A landscape with many peaks, sampled at points; each row gives a point and its height.
A climber steps from a point to whichever of its 2 nearest points has the largest rise for the distance, and stops where none of them is higher. Distance is the straight distance between rows; heights are no part of it.
K_41 height 105: [ 12  28   1 -29 -11   4  12 -15  21 -11   0  -2  14  18 -15  12   9 -13
   0  10   0  -3 -14   0   4  -7 -14 -14 -26  -7  12 -34  -6  -4  35]
K_844 height 742: [ -6  16 -17  -6  -4   9  -8 -18  -7  24   9   7  38  -2 -12   5 -12 -11
  11 -10  31  -7  12  21 -31   3  31 -24   9   1 -12   4   5   0  12]
K_637 height 343: [ -6  22 -26  -2  10 -23  31  -1  17  18 -16  -6  -9  -9   3  15  17   7
   4 -26   6 -18  13   8 -33   1  10   5  22  -5  12   4  17   4   7]
K_260 height 663: [ 12   3  14  11   0  23  10 -35  14  -4  16   9  30  16   2 -13   5 -15
  -1   2  -3 -26 -19  16   7   6 -21 -35 -18  -9   6  -1  -3  -6   3]
K_879 height 380: [ -2  13   7  -9 -32   6  10  10   6   2  -6  14   0  19  -3   4 -12  -1
  -9  12   5  26 -11   5  -1  -5   1   6  -2  14  -9 -30 -28 -21   1]
K_35 height 394: [ -9  -1 -20  -6  21 -28  23   2  12   4 -27 -13 -24 -22   2  -1   2   9
   2 -37  -5 -21  22   6 -21   5  10  16  17  -4  -6  20  27  -6  -5]
K_258 height 617: [  3  18 -25   6 -10   2  19   4  12  -7   4  -6   7 -11   3  23  13   1
 -14   4   7   7   5   5   8 -23   3   7 -10   2  45 -25   9   1   3]
K_520 height 602: [-12  13 -34  -9  -2  -1  -1   8  -8 -17   4  -7  27  -4 -14   6 -17 -36
   1   6  28   5  22  10  -6 -15  10  -7   7  14  15  -9   2  -9  13]
K_706 height 352: [-13   0 -30  13  32   5   4  26  12 -30  -3 -27 -14 -24 -26  10  12 -20
  12   2  14   5  25  -1  17 -12 -10   4  15  17  24   0  27  -4   8]
K_750 height 388: [-14  -4 -15  26   2  12 -14  18  14  31   0   7  -6 -25  -1  -9  32   1
  14  25   7  22  13  10  -3 -14  17 -15  18 -11   0  17 -22 -16 -31]
K_469 height 534: [ 13   4 -17  24   8   8  22  -2  13   1   8  -9 -15  -7   1  21  26  10
  -4  -2  12   7  -4  11  16  -9  -7   7  12   6  41  -7  13  -5  -3]
K_299 height 399: [  6  -3 -29 -16  -5 -30 -19  -4 -18 -15  -4   3   5  -4   1 -26 -20 -20
  -8   0   7 -10  22   0   1   2   2   5   5 -17 -10  12  -9   0  14]
K_870 height 546: [ 31   5  14  -7  29  27   8  16  15  15  20  10  18  30 -27  -4  32 -18
  22  21  -4   5  -9  10  -7  -6   7 -18  -6  -2  11   9   2 -18  28]
K_876 height 628: [  8  -2  35  -4  23  20   2 -18  -2  -5   7   3 -19   1  -3   1 -26   9
   4  -2 -25  -9 -10 -13  23  19  12  -9 -16  -2 -13  -1  18  -6  -7]
K_535 height 308: [-12 -10  29  16   2  19  13   3  24  -2  -4   5  -6  11   5 -22  -1 -36
   5  31 -11  11 -11   3  10  -8  -6  -6  10  24  -9 -15 -32 -32 -30]
K_447 height 282: [-11  -2 -20  18   8  12 -11  15  11  -2  -3   6 -19 -11 -12 -12   2 -21
  13   9   4  36  -9  12  23  -8  -2  -8   6   0  -1  -2 -22 -33 -11]
K_330 height 548: [ 14 -10  37  -2 -12  26  -9  -2  -6 -16   1  16  -5   7   4  14  -1  27
   2   4 -24  21 -24 -13 -17  22 -12  -1 -15 -31 -25  12   1  38   7]
K_392 height 281: [-12 -16   9 -11  10 -14 -17  -8  21   5 -14 -13  -9 -16   6 -19  -9 -21
  25   5  -6   0  18 -11  -7   1   0  -4   1  -4 -20  -4 -21   0  -4]
K_332 height 94: [ -1  19  -2  -2 -13  -8  21 -18  15   0   3  -8  -6  22  12   0   7 -10
  -7  -6  -6  -7 -20   7  -6  -4 -28   6   4  20  25 -28  -9  -7  -2]
K_922 height 582: [  6  15 -12 -11  -3 -12  -2  28 -23   6   8   2  -4  24   3   4  11  11
 -13   9 -22   7 -12  -2   0  -8  -6  11 -12   5  12   5  -1 -24  -3]
K_613 height 124: [ 14  25   2 -36 -17  -2   0 -17  17  11   0   2  27  18 -22  14   7  -2
   8   2  17   3  -3   2 -18  -6   2 -13 -14 -16  -2 -25  -8  11  41]
K_486 height 596: [ 22   4  12  -1  13  28  -5   0  -8  -2  15   8  16   4  -6   2  13 -18
  17  14   1   5 -11   2  17   1  10 -17  -1  -2  10   6   2 -11  25]
K_51 height 174: [ -4 -24   0  27  12   7  -7  21  12 -12   1 -13  12 -14   8  -5  14 -18
 -21  10  15  -3 -18  10  23  14 -26 -20  12   6 -10  22  -7 -16 -13]
K_513 height 397: [  8   9   4  22 -11  27  33   8  37  11  11  -3 -18   1  -7  12   0   3
 -21  15  -7  14   9  16  12 -20  20   7 -15   4  19 -33   0 -26 -24]
K_452 height 707: [ -1   1 -14  11   6  17 -13  14  -9 -13   7  -3  19 -12  -7   9  27 -24
  11  29  16  12  19   4  13 -30  15  -1  -4   3  34  -1  -5  -5   0]
K_987 height 231: [-18  12 -27  -2 -20  -9 -12 -11  -5  15 -10  23  -1 -29   3 -21   3  27
  10 -52  -6   5  -3   8 -17 -33   4  -1  -1 -19  29  19   7  26   7]
K_317 height 651: [ -9   6 -27  -6  18  -8 -19  42 -32  -5   8   2  -7  17 -12   1   9   3
   7  13 -23  17  16  -5   4 -23  15  15 -16   6   9  19   0 -23  -5]
K_254 height 259: [-19 -15 -13  13  13   3 -27  -6  13 -19  -4 -15  12 -41   1  -9   2 -24
   5  -9  14  -1  15   2  21 -13  -9 -19  -2  -9   9   5   8  11   1]
K_424 height 218: [  7 -15 -21  27  10  -2  -6   5   4  -2   2   0  -3 -23  13  -8  15 -10
  -8  -8  20  10 -16  17  19   3 -11  -7  18 -15   2  22 -10 -10  -3]
K_545 height 333: [  3  -2   9   3 -32  12   4  10  -8   7   1  20  15  28  -4   9  -2  -6
   0  18  18  28   2  11  -6 -22  14  18  16  21   1 -23 -28 -14   0]
K_356 height 340: [ -4  -4   0  -5 -18 -13  20   3   7  13   6 -12   2   7  16   6 -13   4
 -31  -3   1 -11  14   0 -14   3  11  15   3  15  -3 -16  -5  -6 -16]
K_154 height 465: [ 23  -5   5  25   4  19  22   1  31  16   2  -3 -23 -11   4  21  24  15
  -9  13   7  19  -4   6  22  -8   7   9   1  -3  32 -17   4 -10 -11]
K_136 height 512: [ 11  12 -22  -2   8 -22   8  16  -7   8   0  -2 -17   7   0  -6   8   6
 -10  -5 -18 -16  -6  10  -6  11   0   9   3  -6  -2  25  15 -30   0]
K_818 height 507: [ -3  -2  13   6   4  30  -7  -7   1  10   7   7   8  -6  -3  35   1  37
   4 -17  17  28 -17   0  19   8   2 -12   3  13  -1 -10  17   7   4]
K_900 height 488: [ 13  -5 -15  12  12   6  10 -13 -14 -19  13   3  -2   9   7 -16 -11 -33
   0   6   9  -7   5  14  18   2   0  -2  16   8  15   6  -5 -22  -1]
K_800 height 359: [  4 -16  29  19   3  13  12  16  29   9   2  -8   3   3   9 -11  14 -26
  -3  30  -2  -2  -5   3  -4   2   0  -8  12  15 -10   2 -20 -25 -18]
K_530 height 233: [  6 -16  16  -7  -4  -1   1   4   1 -20  -6  -3  -9  12   7 -13   0 -25
  24  38  -3  12  23 -25   3 -23  -3  17   2   9  12 -20 -27   2  -1]
K_797 height 317: [-16 -14  -1  -8   5 -31 -20   1   4  10 -18  -7 -11 -12  12 -24 -17   1
  14  -5 -15  -5  31 -19 -14 -10  -3   6   0  -7 -23   6 -10  11 -22]
K_646 height 354: [ -8 -24  -1   2  15 -33 -15   0 -10  -3 -10 -10  -6  -8  11 -25 -28   3
 -12 -10 -17 -20  18  -9   1  -1 -16   3  -6  -5 -25  12   9   8 -26]
K_343 height 111: [ -5  11 -15   1 -13 -18   4 -16  -8  -4   1   5  -7  10  16  -6   1   8
  12  -9  -9   3 -12   0  -6  -9 -22  12   8  11  35 -13 -10  -6  -5]
K_654 height 232: [  3 -15  11   0   2  -4   4 -33   2 -12 -14 -13  19 -12  17   6  -3 -31
  14 -17  28 -32  -4   1 -12   7 -11   3  -5   3   0 -19 -10  37   2]
K_983 height 353: [ 11 -27   9   2  -2 -15   5  -1   3   9 -18   3 -13 -17  20   7 -10  17
 -11 -17   3  -5  12 -13  -3   7  12  20 -11 -20 -26  -5  -8  19 -13]
K_128 height 668: [ -7  19 -36   0  -4   7   1   3  -6   5  13   3  26  -6 -13   8 -17 -10
  -6  -2  22  -1  20  18 -18  -3  26 -13   8   5   0   2  12 -15   5]
K_556 height 342: [ 13  12  -3 -13  -5 -21  -8 -28 -20  17  -5  17 -20  11  -2 -18 -16  28
  11 -26 -27  -4 -14   2 -12  10  -1  19  -4 -16  -2  21   9  12   9]
K_465 height 411: [ 22   9   5 -19  -4 -14  17 -16  -7   6  -4   1 -21  14  -7   7 -34   9
 -23  -3 -11  -8   2   0   4  25  23  20  -8  -4 -16  -8  15  -2  12]
K_355 height 387: [  9  14 -14 -30   2 -27   1  -8 -17  -2  -8   3 -23  -6 -13  -3 -38   9
  -8  -3 -23 -13  24  -9  -2   8  32  25  -9 -13  -5   6  29  -3  10]
K_363 height 222: [ -1  10  -9  22  -1  -8  21  38  21  20   2  -4 -18   7  -5  -1  42   9
 -10  12   4  -6  -6   7 -15   8   0   5  13  -2  -7  13 -12 -20 -19]
K_761 height 313: [ -1 -14  25   4  -4   0  -4 -14   0   3  -3  12 -24  -6  16  -2 -16  29
  19  -5 -21   3   1 -19  -8   7   2  12  -8 -15 -11  -1  -7  22 -23]
K_926 height 513: [  6   2  40  -9  -4   5  -6 -14 -10   3  -5  13  -9  22  -4   4  -7  33
   2  -3 -22   3 -42 -17 -11  27 -18  -1 -21 -17 -29   7   2  31  -3]
K_155 height 43: [  6  15 -29 -13  13  -6  -1   9 -10   1  -5 -11 -12  13 -12   5  11 -28
  29  -5  15  13   2  10  -5   7   7  10  22  14   6   0  -4 -13  30]
K_902 height 163: [ 10  17   2 -24 -20  -2 -27 -20  -9   2   3   9   8  -5  -7 -17   0 -13
  22 -20 -13 -17   3  -3 -16   0  19  -5 -16 -35  -7  17   6  35  36]
K_88 height 368: [  4   9  -7   5  -9  18 -25   5  -3  -4  10  15  -4 -17   0   3  25  17
  14   1   1  37 -12  -6  27 -19   0  -5  -2 -16  26   4  -5   8  12]
K_910 height 410: [  0   1  13  -6   7   7   6  -7   9  31   3 -12  27  12  -5  18   5  16
 -15 -14  -4 -36   1   7 -24  26   7 -19 -15   4 -27  11  23   7  -2]
K_785 height 264: [-19  14  32 -29 -11   4  -4  11 -18  -8  -1 -11  12  25 -13  13 -23   8
 -28  19 -15 -11 -10 -18   0   5   5   4 -15  22 -24 -13  18  -6 -11]
K_46 height 475: [  4 -10  32 -16   2 -16 -13  -4 -13   6 -23  -1 -13   6   8   3   1  15
   5 -10 -22 -13 -29 -19 -12  30 -15  15 -20 -15 -31  10  -1  35   1]
K_116 height 357: [-10   5  17   0  -7   5  11 -14   8   9   7 -22  33  15   1   9  -9  -7
 -25  -9  -4 -40  -7  12 -19  26  -4 -11 -10  20 -18   1  18   3  -9]
K_783 height 184: [ -8   4 -19  11  13 -13   9  55   2  10  -4  -7 -22  11 -12   0  40  -5
   5  17   9   3   8   0 -14   5   4  10  19  10 -13  18 -17 -22  -6]
K_43 height 506: [  2 -17   6 -13  20 -17  13 -10  13  11 -17 -23 -27   2   0   5 -24  -4
  -1  -8   5  -7  14  -4  -2  27  10  15  16  18 -21  -5  11  -3  -4]
K_30 height 298: [ -7  11   5 -20 -13 -12  12  13   2  -7   1 -20  12  13   3   9 -10 -11
 -30  12 -13 -19  10  -7  -6   2   5  11 -13  21  -2 -16   7 -11  -3]
K_384 height 706: [ 20 -13   9  15   1   9   2 -31 -30 -12  14  12   8   9  17   1  -8  16
   9 -19  -2 -17  -1  -8  10   7  -6  11  -2  -2  22   8  13  32   0]
K_803 height 416: [ 16 -22  18  27   8   4  13  13  10   7  10  -5   4   2  24 -16  28 -23
  -5  28  -1 -11  -6  -2   3   0  -5   2  14   3  18  15 -15 -14 -17]
K_421 height 418: [ -7  -7  -7   8  -3  16 -24   6   0  -3   3   5  -1 -27  -3  13   3  12
   7  -7  17  39  -1  -5  28  -6   8  -7   6  -5  -1  -2   1   6   3]
K_419 height 551: [ -6  -6 -17   7  14  -2 -15  -5 -26 -10  18   7   1   8   5 -18 -11  -5
   9   1  -4   3   2   2  16   3 -13  -2  14  15   5  17   1 -14 -10]
K_667 height 451: [ -1  -6  17 -27   5 -24   8  -4  -4   8 -16 -20 -28  13  -1  14 -26  13
 -17  -5  -3  -2  -3 -14   3  27   8  25   0  16 -19 -11  10   5   3]
K_433 height 292: [  3  -6  31  -6 -22  20   0   0  -9  -5  -2  13  26  21 -10  21   2  -4
  12  19  17   9   6  -1  -1 -17   8   9  18  30   2 -24  -6   0  11]
K_641 height 633: [ 15 -25  40 -11  15   0 -11  15  -9 -25  -9  -2 -16  -6  -2  -5 -22   7
 -15  11 -13   5 -16 -24  16  20  -6   1 -16 -17 -33  12   4  19  10]
K_738 height 176: [  8  -2 -27  17   0  -8  -9  -9 -16   8   7  13  11 -24  17  -8  23 -11
  -7 -13  26  -6  -8  21   1 -12   5 -10   4 -25  13  24  -9   6   2]
K_271 height 627: [-26   8 -10   1  19  10  11  33   3  -6   0 -24  12  -1 -18  35   6  10
   0  -4  13  -1   8  -4  -8  16  -2  -5  16  39  -4   3  29  -2  -2]
K_123 height 288: [  2  12  21   4  -3  17  24  16  18  16  12  -9 -10  20  -4  11   0  11
 -38   3 -10  -2 -29  10   4   7  -4  -3 -10  10 -19 -15  12 -29 -18]
K_309 height 230: [-22  -2 -21  15   4   9 -19 -10   8   0   5  13 -24 -24  -5 -20 -26   5
   7 -19  -9  24 -12  11  21  -3  -6 -18   6  -4  -9   2  -7 -25 -19]
K_721 height 587: [  9   4  13  22 -13  23  17 -30  18  -6  15  15  10   2   7  -8 -11  -1
  -7   5  -3  -4 -10  11  17  -8  -8 -18 -12  -5  13 -18  -8  -9 -11]
K_828 height 674: [ 21  -6  40 -10  20  15   4  -2 -20 -19   0  20 -22   9  -3  -8 -27  11
  -9  15 -25   3 -30 -19  23  24   4   0 -11 -12 -22  13  15  13   6]
K_672 height 366: [ -1  13  -9 -26  -7 -31 -13 -23 -21  -1 -14   6 -27  -1  -8 -22 -32   9
  16 -23 -25  -2  10  -7 -10   5  18  30   4  -9   1  19  17  15  14]
K_478 height 258: [ -7 -17  37 -16 -11  18 -13  15 -18 -29 -10   2  28  19 -19  14  -7 -14
  12  34   6   7  17 -14   7 -21  -5   7   8  35  -9 -16  -4   5  15]
K_310 height 180: [ 11   1  18 -21  -1  -5 -14 -27  -8   7 -11  -2  -4  -5 -11  -9 -12 -21
  25  -5   0 -11   9  -7 -11  27  29   9  -5 -14 -22   5   2  29  37]
K_862 height 677: [ 10 -15   2  23  -1  18  -4  -1 -23 -11  20   3  24  -3  16   0  21  -9
  -3  27  20  -1  15   1  16 -26   3   4   6   6  39   6  -3   4 -12]
K_560 height 794: [  7 -16  18  18 -10  15  -1 -14 -28 -15  17   9  23  16  18   6   0  11
   0   3  13  -2   1  -7  14   2  -6   4   9  12  19   3   0  18  -6]
K_569 height 286: [ -8  -2   0   2 -21   6 -10 -17  -5  -1   3  19  -8  -9   0  -2 -34  32
   5 -17 -13   8   4  -7 -21   6   8   1 -10 -17 -11  -5   1  27 -14]
K_780 height 456: [  8  -6 -14  -1  13 -21  12   6  -2  16  -9  -7  -7  -9  10   2   0   6
 -22 -16  -7 -31  10  11 -12  21  15   5   0 -13 -17  24  16 -12  -4]
K_581 height 439: [ 11 -15 -11  -1   6 -17   3  -6  -3 -20  -6  -7  -7   8   2 -28 -28 -41
  -5  13  12  -2  19   5  16   2 -10   1  11   3 -11  -5 -13 -11   5]
K_149 height 145: [  9  19  -9 -22  -2   2 -11 -33   7  22  11   7  14   2  -9  -3   5   0
  23 -20  14  -6   4   5 -23  -9  11 -15 -10 -23   5  -7   3  25  31]
K_222 height 505: [-18  -1  22  23 -30  24   6 -18  17 -25   1  15   5  -9   8  -4 -12  16
 -16   9  -4   9 -26   1  20  -5 -24 -18 -14  -3   0 -22 -21   6 -29]
K_551 height 202: [-12   4 -38   5  -4 -19  -2  -3 -14  12 -12  12   7 -30   9 -18  16  10
  -6 -43   4  -9   7  21 -15 -22   7  -1   8 -23  19  30   8   4   2]
K_501 height 143: [-14  11 -30  -5  -4 -23  -5  -1   6   1 -10  -2 -12 -20   7 -13   5  -5
  13  -4 -11   5   7  -2  -7 -21  -4   7   8  -3  23   4  -5 -14 -11]
K_919 height 618: [ -3  10 -29 -10 -19 -14  -5  -4 -15 -29   0   7  18  -9  -2   6 -24 -21
  -7   4  41  13  12   2  -6 -16   3   1   8  -3  12 -15 -14  14  16]
K_954 height 572: [ 20 -14   9  12  -3 -11   3  -3  -8  28   5  14  19  10  29 -13  25  10
  -9   2  -2 -20  -9  -1 -12   2  -4  -3  -8 -18  -1  22 -18  13  -3]
K_617 height 300: [ -2  21 -28  10  12 -12  24  -5  23  26   5   5 -18   1 -15  -7  38  26
  18 -16   0  -6   6  13 -30 -14  -5   0  20 -13  25   9  11  -5  -4]
K_782 height 272: [  4 -10  26  -8  -8   0   1 -24  -4 -23  -8  -6  11   7   7  -2 -16 -16
   8  10   2 -16   5 -15  -4  14  -8   3   1   3  -7 -11 -11  21   8]
K_111 height 290: [ 12   0 -13   2 -21 -10   1   1 -33  11  16  26 -11  32   9 -23 -27  15
 -18   3  -8   8 -10   7  -1   7   4  12   8   6  -6   7 -19 -19 -12]
K_685 height 692: [  5  13 -16  -6 -23   0  11  -1  -3 -17   0   3  11  -4   1  26  -8   0
  -8   4  25  18   8  -2   3 -17  10   8  -5   5  30 -31  -4  13  15]
K_333 height 538: [-33   8  -5  -1  26  -3  18  26  18   9 -12 -21   1 -16  -5  28  12  19
  -3 -15  -2 -18  15 -11 -21  14   4  -9  11  18  -5   4  28   8  -9]
K_456 height 464: [ -8   3   8   5  19   6  14  12   3  19   7 -16  17  -2   0  17  29  18
  -3  -6  -6 -39  15   1 -21  16  12 -16  -2   3  -9  17  29   7  -6]
K_172 height 608: [-10   4   8   2  -2  11  11  -4  12  -5   3 -13   8  -3   4  38  -2  21
  -2 -14   9  12 -11  -1  11   7  -8  -5   1  25  11 -26  15   6   1]
K_349 height 447: [  1   7 -10  17   5  14   9   6  10  37  14  10  10  -6  -3   4  37  13
   5  13  24   7  19  16 -19 -15  23 -15  13 -14   7   9  -4  -2 -10]
K_294 height 331: [ 20  10   4  -2  -9   6  -4 -11   4  -3   4  13  -4  -1   1   4  23  19
   7  -5   4  25 -30  -4  18 -11 -24  -1  -8 -20  25  -7 -10  18  24]
K_291 height 318: [  7   9  -6  -3 -11 -24  -7 -17 -26  24   4  25 -22  25   4 -25 -29  23
  -5  -8 -20  -4 -17   4 -12  15   1  10   1  -8 -14  17  -8 -10  -9]
K_457 height 251: [  9   5  34 -21 -12  15   2  22 -17 -26   5   0  13  14 -11  13 -12   7
 -31  28 -15 -10 -12 -18  14   5   6  -7 -28  -6 -19  -2  13  -5  11]
K_108 height 642: [ 23  -6   7   2  -4   2  -8 -22 -18   2   6  16  16   3  11  -9  10   8
   6 -18  -4 -23 -15  -3  -2   5 -12  -3 -19 -27   0  12  -2  33   8]
K_61 height 84: [  9  25  -4 -25  -9 -22   5 -18  10 -21 -18  -6 -13   1  -1  -1  -1 -19
  13  -5 -18  -4 -14  -4   4   0  -9   5  -9  -7  12 -23  -7  -5  31]
K_839 height 289: [ -2   4   4   1 -10   5  22  19  13  20   9  -9 -10   5   6  22  -8  26
 -39  -7  -1   8   0   2  -3   5  18  12  -3  13 -10 -17  10 -19 -19]
K_205 height 305: [-18  -2 -16   5  23  15 -20  12  13 -29  -3 -20  -4 -31 -16   4   9 -22
  11   0   3  20   8  -3  40 -14 -16 -11  -1  10  19  -7  17  -5  10]
K_499 height 238: [-14 -24  22 -13  17  -4  -7  13  26   9 -20 -32  -2 -11   5   2  16 -18
  28  20  10  -2  13 -13 -12   6  -7  -7  13  20 -17 -11 -15   1   9]
K_874 height 404: [  2  -1 -32  15  28   8  12  38  -3 -15   2 -13 -16 -17 -25  13  33  -7
   7   5  33   2  23   5   9  -4  11   6  22   5  12  11  11  -5  20]
K_998 height 263: [-13  -6  17  -3   5   5   1  -2  11 -18 -10  -1 -13  11   1 -17 -11 -29
  23  27 -10  14   8 -10  14 -12 -11   0   1  17   2 -24 -27 -19 -14]
K_351 height 17: [ -2  14 -26 -12   3  -1   2  14 -16   9  -3   2  -5  31 -23  17 -14  -4
  14  -7  17  32   6  16  -4   7  20  15  18  30  -1 -12  -2 -20  16]
K_410 height 275: [ 19   4  16  -3  -7  17  -3   2 -10  -7  19   8  16   1  -2  17   1  26
 -19   7 -11  -4  -5  -5  16   5   5 -14 -27 -16  -4   1  14   4  18]
K_315 height 586: [ 10 -26  39  -7  -1   7 -18  13 -10 -28 -10   8 -16  -2  10  -4  -1   6
   3  14 -20  25 -24 -24  -4  23 -25   3  -3 -25 -25  21  -8  38  10]
K_621 height 136: [-19  15  26 -10 -15  13  20  -8  26   3  -5 -20  -1  21   3  12   4 -12
   4   2  -7   6 -15   1  -7  -2 -14   5   7  39   5 -43 -10  -9 -10]
K_276 height 229: [ -7 -21  18 -13   5  -3 -10  13 -13 -28  -7 -16  12  12  -2  -5  -6 -18
  18  34   3   5  36 -25   4 -20  -8   9   1  25  10 -16  -4  10   7]
K_103 height 334: [-15   8 -10  27  -2  14  -5   9  22  19  -3   2  -7 -10  -7  -1  26  -5
  17  21   8  28 -14  14   3  -9  -7 -12  11   0   8  -2 -25 -21 -25]
K_757 height 581: [  1   4   2   9  -1  16 -10 -40   2  -3  10   8  22 -10   4  -6   7  -6
  20 -29   2 -25 -14   9   1  -3 -17 -22 -22 -20  13   0   5  22   5]
K_301 height 237: [-10 -30   9  24   4  12 -20  -3  -8  -2   5   2  36 -11  15  -6   5  -6
  -6  -9  14 -14 -15   7   8  17 -18 -22  -4   2 -23  23  -9   4 -13]
K_374 height 199: [  3  -6   8 -14   8  -5  -7 -31   2  10 -17 -14  10 -17   4  -3   0 -35
  28 -20  17 -29  11   1 -19  12  17  -1  -3  -8 -15  -7  -2  29  21]
K_995 height 486: [ 15  -8  -2  25  -8 -11   8  13   4  19  15  11   9  11  30 -21  29  -8
 -16  19  -5  -8 -16   8  -6  -1  -9  -4  10  -6   9  28 -27 -15 -21]
K_177 height 306: [  2  -5  22  -4 -14  -7   8 -34 -11   4  -3  -7  25  20   1  -3 -22 -15
 -12   0   3 -35  -2   3 -15  31   5   8 -10  14 -21  -1  -1  23   5]
K_23 height 200: [-36   7 -22   4 -11  -2 -25  -7  -7  -9   3  14  -8 -20  -9 -19 -44  13
   2 -19 -11  18  -7   0   2  -7  -8 -17  -1   5  -2  -4  -6  -9 -21]
K_3 height 757: [-23  16 -10  15   7  22  15  14  23 -12   1 -21  21 -12 -13  36  10   0
  -5  -5  17   2   2   5   1   3  -8 -10   9  33  20 -14  23  -1  -7]
K_320 height 433: [  5 -24  14 -13   0 -32  -8  -1 -29  -3 -20   3 -22   9   5  -6 -21  19
 -14  -5 -12  -6  -3 -20  -7  29 -10  31  -7 -16 -31  23   6  38  -4]
K_949 height 314: [-28  -6 -32  -1  15 -26 -19  15  12 -10 -20 -18   4 -31   0 -19  19 -23
  -1 -14  11  -2  16   2   5 -20 -23 -14  15 -11   2  19   6   7   7]
K_589 height 260: [ -1   5 -17   3 -26  -4 -10 -21   5  25   0  26 -15 -16  -6 -20 -11  34
  15 -36 -10  14  -6   8 -24 -16  11  -2  -7 -32  -3  -1 -12  19   0]
K_226 height 467: [ 13  14 -26  29  13  21  17  12   3  -5  15  -4  -2  -8 -18  23  39  -1
   3   3  35   8  -4  20   9  -6   5  -3  15   2  33   2  16  -2   8]
K_158 height 444: [-15  -1  24   9 -40  21   1   2   3 -18   3  21   7   3   2   7 -17  23
 -16  14   1  25 -12  -2   7  -7  -9  -2  -1   2 -13 -21 -19   1 -21]
K_804 height 647: [ 13   4  -2  -5   3  17 -14  10 -23 -24  15   5  23  -6  -7  -2   5 -27
  15  23   1  -4  26  -4  13 -20  22  -5 -15  -8  19   1   1 -10  24]
K_192 height 641: [-12 -15 -11   0  15 -10 -32  24 -12   0   6  -2   3  -6   1 -21   0   0
  -3  16  -5  12  12 -11  15  -8 -13 -13  -3  -1 -20  21  -2 -11 -14]
K_302 height 716: [ -4  -6  -7  -6   7  -1 -36  34 -27   2  13  14  -2   2   1 -17   9   1
  13  19 -15  24  13 -18  12 -17   7  -1  -6  -3  -1  24 -12 -10  -3]
K_308 height 574: [  6 -19  19   1  28   6   4 -16  11   7  -1  -7 -31 -10   0  -3 -37   2
   5 -10 -13  -5  12  -9  16  20  21   3   1   0 -24  -1  17 -12 -15]
K_938 height 266: [ -8  25 -25  10   5 -10  22  25  20  25   9   5 -28  13 -19  -1  30  35
   0  -7 -12 -10  -3  10 -26  -6  -9   2  11   0   4   8   9 -19 -18]
K_790 height 344: [ -6   8  30  15 -16  33  24  13  24   3  10   2  -4  12  -6   7  -4   1
 -30  15 -16  14 -12  13  18 -22   7   3 -14  18  -3 -29  -8 -33 -29]
K_584 height 400: [ 13 -11  -2   3  -4 -15  19 -10   6  27 -11   0  -9  -3  21  13  -4  13
 -14 -26   2 -19   6   8 -11  13  16  12  -3  -8 -13  -3   1   8  -6]
K_978 height 362: [ -4  -6 -34 -17   8 -36 -22  21  -2  -9 -13 -12   2 -23   0 -19   3 -25
 -11  -5  12   1  23   4   9 -16  -7  -5   5 -18 -14  14  -2  -4  24]
K_941 height 299: [ 26   9  13  -8 -12  17   1  -5 -13 -24  15  20   5  14  -3  15   8  30
 -13   1  -6  13 -24  -8  21   2 -20  -6 -16 -21  12   1  10  25  31]
K_683 height 509: [ 11  -6  -9   5   3   1   2 -12   2  42  22  16  21  14   8  -9  23  19
  -6  -4   9 -17   7  13 -24  -8   4 -14  -4 -24   6  18  -4   4  -4]
K_180 height 188: [-15 -10  26   0   1  11  14  14  34   7 -16 -28  -3   5  -6  20  22 -18
  18  14  15   8  -7   1 -14   4  -8   8  21  38  -5 -24 -14 -15   1]
K_164 height 296: [-10  -7   7   3   6   6 -10  -4 -13 -12   8 -10  29   5  10   6  -3   5
 -20  -5 -11 -31 -15  -1  10  18 -17 -17 -12  10  -9  14  15  -2 -10]
K_74 height 396: [ -4 -21   7  -6  11 -37 -11   5 -21  -3 -23  -4 -29   1   9  -9 -31  33
 -24 -16 -14  -6  -3 -19   2   8 -12  25 -10 -15 -30  13  22  12 -23]
K_642 height 66: [  3  10 -10 -22  13 -17  -6  -6  -5 -14 -16 -15 -19   5  -5  -4   3 -27
  26  -5  -8   0  -8  -6   9   9 -13   9  11  12  12  -4   0  -7  27]
K_962 height 170: [-26  16 -22 -13 -10 -26 -11  -5   5 -10 -13   1  -4 -21   0 -19 -30   7
   5 -17 -28  -5   1  -7 -14 -17  -7   1  -7  -3   7  -2   0  -8 -10]

For each start below, name the point where the climber stops.
K_74 => K_828
K_41 => K_3
K_276 => K_260
K_556 => K_828
K_457 => K_3
K_363 => K_302
K_987 => K_302
K_51 => K_3
K_332 => K_828
K_254 => K_302
